The views of a scene show one set of named points, each view turned or mirrored, shifted and resized as a whole, with a little noise and some points left out.
In the rows, zero is written as 128.

Scene 1
View 1
Q253: [142 136 106 152 117 106  93 152 121 118 151  93 137 138 102 120 141 127
 125 118 136 141 130 148  73 109 141]
Q129: [119 116 156 128 143  96 106 134 143 122 120 145 149 124 112 128 147 131
 134 127 135 128 127 136 131 134 158]
Q107: [141 134 124 144 114 110 126 148 120 117 144 115 146 125 110 105 137 123
 130 126 144 151 130 135  86 128 132]
Q462: [114 146 110 160 124 139  98 153  86 147 138  97 117 180 121 120 118 127
 122 110 139 152 146 127 102 130 138]
Q333: [110 139 127 150 131 133 106 149  94 146 129 114 122 171 124 121 120 129
 127 116 137 148 144 124 119 138 143]
Q398: [118 136 129 148 134 119  98 149 108 133 130 114 131 161 118 125 130 128
 126 117 131 144 138 130 114 131 147]
Q246: [112 132 138 146 132 121 105 143 110 137 127 122 130 155 119 125 128 126
 130 119 137 140 138 128 122 135 146]
Q680: [100 112 143 150 128 140 108 110 130 163 132 132 122 139 111 119 131 137
 152 116 162 130 133 139 123 133 145]
Q297: [136 125 119 149 114 115 108 132 135 126 149 110 136 124 100 115 144 130
 138 119 150 137 127 149  82 113 139]
Q731: [154 142 116 141 119  92 112 164 118  99 145 103 149 131 107 115 142 118
 119 125 125 153 130 137  77 119 136]
Q675: [124 126 143 138 127 112 123 137 126 130 129 132 142 132 116 115 137 128
 135 126 142 143 133 131 113 138 142]
Q308: [132 140 105 159 113 124  99 146 109 133 148  92 127 149 108 114 133 129
 128 115 145 146 135 141  78 115 137]
Q282: [123 137 118 151 132 114  80 149 112 131 135 104 127 161 111 132 136 132
 124 113 130 137 138 140 105 117 153]
Q681: [126 132 114 158 114 130 103 136 114 142 147 102 126 145 106 113 134 131
 136 115 151 141 134 141  86 118 138]
Q358: [122 128 127 148 122 120 110 137 118 134 137 118 133 141 113 116 134 129
 134 120 144 140 133 136 103 128 141]
Q498: [117 121 146 139 124 124 129 128 128 139 132 137 139 127 116 111 135 130
 142 125 152 139 132 132 118 138 138]
Q947: [120 133 131 146 129 118 103 145 113 135 131 116 132 150 116 123 132 125
 131 119 137 141 137 133 111 130 144]
Q331: [120 122 167 128 128 116 158 134 126 131 121 156 151 120 125 101 130 123
 142 133 152 152 133 118 132 157 131]
Q162: [118 127 135 147 117 134 131 129 117 144 138 127 131 138 117 104 128 128
 142 123 156 146 135 129 110 138 131]
View 2
Q107: [113 104 162 125 113 125 122 149 130 136 131 108 109 141 133 119 124 132
 143 125 148 119 130 130 123 102 129]
Q675: [120 109 152 124 117 138 137 138 129 137 123 115 122 135 147 117 143 127
 128 130 136 115 129 116 125 105 132]
Q398: [112 118 142 113 137 133 123 136 129 157 126 123 131 123 139 138 135 119
 136 116 126 109 129 121 115 110 132]
Q680: [125 115 136 110 135 122 168 126 140 127  98 116 138 121 150 104 145 116
 131 122 122 127 143 121 117 118 142]
Q731: [118 110 163 121 119 130  97 151 129 154 149 109 102 147 129 133 114 137
 154 124 146 116 115 128 123  94 118]
Q358: [118 113 149 115 129 123 135 138 135 142 122 115 122 129 138 120 130 125
 141 121 134 119 132 127 117 110 132]
Q253: [129 122 152 101 138 123 107 145 139 158 138 111 111 141 125 130 110 131
 162 117 133 120 118 133 117 103 118]
Q681: [112 115 150 109 135 110 132 143 138 144 117 112 117 130 126 122 119 125
 154 112 135 127 140 138 113 117 132]
Q498: [119 106 151 124 116 132 152 135 132 129 114 113 126 131 148 108 145 124
 128 129 134 120 135 116 125 107 137]
Q331: [107  93 157 145  96 150 153 136 119 119 117 115 128 132 158 109 161 123
 108 139 141 113 137 106 134 102 143]
Q162: [105 104 154 124 119 122 150 139 129 129 112 115 124 125 141 115 139 120
 130 119 138 120 146 129 117 118 140]
Q246: [113 118 142 117 133 134 134 134 129 149 121 124 135 122 145 134 141 120
 129 117 126 110 133 119 115 112 136]
Q333: [ 97 118 141 116 140 129 130 137 125 156 117 129 136 113 138 144 139 116
 130 105 124 107 141 126 110 119 141]
Q947: [116 116 145 115 134 131 128 138 131 152 125 121 128 127 140 131 133 122
 139 118 129 112 131 122 115 109 131]
Q129: [144 115 142 116 121 156 140 126 135 136 126 115 130 139 163 109 151 126
 128 142 125 114 112  99 134  93 126]
Q462: [ 89 123 145 112 146 117 114 145 127 168 127 129 128 115 125 155 121 118
 145  95 127 107 140 137 103 122 137]
View 3
Q333: [199 100 144  98 136 143 106 100 143 101 123 106 124 117 187 141 108 140
 175 133 131 114 126  99 123 120 129]
Q398: [183 114 156 106 128 148 120 108 143 116 123 100 137 115 169 135 116 137
 152 137 140 105 127 113 126 121 138]
Q282: [170 119 152 107 107 157 124  95 145 144 109  91 131 112 169 137 112 143
 145 123 150 101 115 121 121 116 139]
Q162: [168 114 166 104 178 140 150  90 147  87 143 127 106 127 159 135 141 147
 155 124 115 123 134 109 131 117 148]
Q947: [173 119 160 108 134 146 131 103 145 116 127 105 129 115 166 136 123 139
 150 134 136 109 128 115 128 115 139]
Q675: [169 122 178 115 168 138 148 117 145 102 143 114 131 125 146 133 136 132
 135 144 125 107 141 115 138 117 154]
Q358: [163 122 164 115 147 148 146  96 145 116 128 109 120 118 157 136 132 145
 143 126 133 115 125 115 131 115 148]
Q462: [190 103 130 106 110 148 111  85 142 103 112 107 109 113 203 142 107 150
 180 123 138 128 117 100 117 110 118]
Q498: [169 118 184  96 203 140 154 103 146  94 159 121 125 135 130 135 149 133
 142 132 113 100 144 115 136 128 162]
Q331: [188 118 198 117 213 116 153 133 147  61 170 130 129 135 138 129 148 123
 142 162 104 112 164 107 145 121 159]
Q681: [150 122 150 113 135 158 152  70 147 122 121 115  99 113 168 139 132 159
 150 110 137 125 116 115 121 106 142]
Q107: [152 136 176 141 141 135 175 103 141 103 135 122 110 111 159 128 142 152
 127 145 136 132 134 118 139  93 148]
Q129: [168 130 194 103 174 143 142 136 146 128 148  94 158 131 115 131 134 113
 114 146 130  75 149 129 141 134 166]
Q680: [168 105 162  66 199 159 135  74 149 110 144 116 117 140 135 144 136 138
 163 100 113  93 126 115 119 143 157]
Q297: [135 140 172 124 139 155 175  81 145 132 127 117 107 115 142 135 142 156
 120 118 139 118 119 127 131 102 157]
Q308: [150 126 148 126 108 155 154  75 143 126 111 112 103 106 178 136 128 163
 145 119 146 131 114 118 122  96 138]
View 4
Q333: [126 125 158  81 162 123 116 122 142 107 131 153 136  99  91 104 161  97
 150 148 115 130 134 147  82 109 120]
Q246: [128 123 151 102 148 135 109 125 141 117 135 144 129 114  98 117 162 106
 149 140 129 125 139 149 101 109 132]
Q680: [109 122 113 122 156 156 120 139 152 111 141 148 132 128 122 154 155 138
 142 126 150 133 115 145  88 102 107]
Q331: [137 123 147 123 143 140 133 108 131 114 152 114  88 106 151 163 103 105
 122 127 154 125 151 174 126  98 144]
Q358: [107 120 139 112 138 139 111 130 142 127 135 124 136 109 100 121 156 114
 163 152 144 119 129 149 110 112 139]
Q498: [117 118 129 125 142 147 122 124 141 121 145 123 114 114 126 148 136 119
 142 137 155 125 135 155 116 105 135]
Q398: [126 123 155  98 146 131 105 128 143 122 133 141 132 110  90 104 170 104
 159 146 125 120 140 146 106 113 138]
Q731: [103 120 166 113 112 123 103 125 133 158 130  90 137  92  84  93 160  90
 185 176 145  99 148 154 146 122 177]
Q282: [115 121 147 101 139 134  95 140 145 131 127 142 146 116  72  92 191 109
 174 153 124 115 134 139 103 120 141]
Q675: [123 121 143 119 135 139 113 124 138 126 140 121 114 113 120 135 143 110
 149 141 146 118 144 157 122 110 149]
Q308: [ 83 119 147 100 135 123 112 137 145 139 131 113 162  91  75  96 165 108
 181 177 140 116 115 140 105 113 137]
Q253: [ 84 117 148 113 117 128 102 138 142 153 130 103 155  99  73  93 175 108
 192 177 148 105 125 143 124 119 157]
Q107: [ 98 120 151 116 123 129 117 123 137 145 137  94 130  91 105 118 137 105
 168 165 154 114 134 154 130 109 157]
Q297: [ 81 117 126 129 122 143 112 141 146 149 137 102 145 109  96 122 160 123
 182 165 162 109 119 145 125 114 147]
Q681: [ 85 120 135 107 139 131 117 140 146 133 135 118 156  97  86 112 160 119
 173 165 146 120 111 140  98 111 128]
Q947: [119 120 150 104 144 132 105 129 141 122 133 135 134 108  93 113 161 105
 159 148 131 120 138 148 105 114 136]
View 5
Q253: [146 130 145 147 132 125 129 139 152  75 110 132 128 173 134 101 126 132
 138 127 145 110 140 131  80 127 106]
Q333: [129 141 118 122 117 105 132 123 123 128 140 129 125 137  84  97 139 145
 149 113 138 123 131 110 108 132 112]
Q675: [131 130 124 105 116 117 129 114 135 117 115 110 156 143 122 126 114 150
 132 131 142 133 122 140 103 131  99]
Q731: [158 130 136 142 125 134 123 143 141  76 119 114 136 183 145  98 130 134
 133 129 151 119 130 162  95 126  93]
Q947: [129 131 123 121 118 113 130 121 135 112 124 124 137 147 108 109 126 143
 141 123 141 125 136 123 100 133 106]
Q107: [154 141 144 122 125 125 126 131 147  93 117 111 144 154 136 118 119 146
 129 133 140 121 112 148  93 121  95]
Q308: [146 142 146 142 133 119 134 136 151  87 119 135 120 158 115 101 132 135
 138 125 141 108 128 117  81 123 108]
Q462: [141 150 127 139 122 106 129 135 129 115 144 139 108 141  80  87 148 139
 152 109 133 114 128 103  99 126 112]
Q129: [110 105 108  97 106 122 135 103 131 118 104 109 175 150 134 140 104 151
 131 133 152 140 149 147 106 146 100]
Q282: [124 122 122 138 122 117 134 125 140 102 123 140 128 162 108 100 131 132
 149 119 145 117 158 117  90 137 115]
Q398: [127 129 117 124 115 115 131 122 129 115 128 127 134 152 103 105 133 141
 146 118 145 124 144 125 105 134 108]
Q498: [127 136 131  99 119 112 132 109 138 123 112 110 159 130 117 136 109 156
 126 135 137 132 115 132 100 129 101]
Q331: [135 141 120  77 108 111 126 106 125 141 120  88 171 122 119 139 108 168
 123 137 139 146  92 157 119 127  88]
Q162: [136 148 140 108 122 108 133 115 140 120 118 115 144 125 107 128 117 153
 131 131 134 125 103 121  93 121 103]
Q681: [139 144 147 132 132 111 135 128 152  96 115 132 128 144 112 113 125 140
 135 127 135 110 124 110  80 123 112]
Q358: [136 134 135 127 125 116 130 127 144 100 118 126 135 151 117 113 125 143
 137 125 140 118 131 124  91 129 107]
Q297: [139 131 151 129 134 122 133 126 162  84 101 127 143 154 135 126 110 139
 126 135 142 113 128 127  76 126 106]
Q246: [124 130 116 115 114 111 132 117 128 123 125 123 139 141 101 111 126 148
 142 119 140 127 135 122 105 135 109]
Q680: [107 130 133 100 126  99 142  98 147 132 106 127 152 113  96 140 107 153
 131 129 131 126 126  94  86 133 116]

In a view up to two points have been moved. Name them for each view, in the order of its rows, or write none.
view 1 -> none
view 2 -> Q253, Q462
view 3 -> Q498
view 4 -> none
view 5 -> Q358
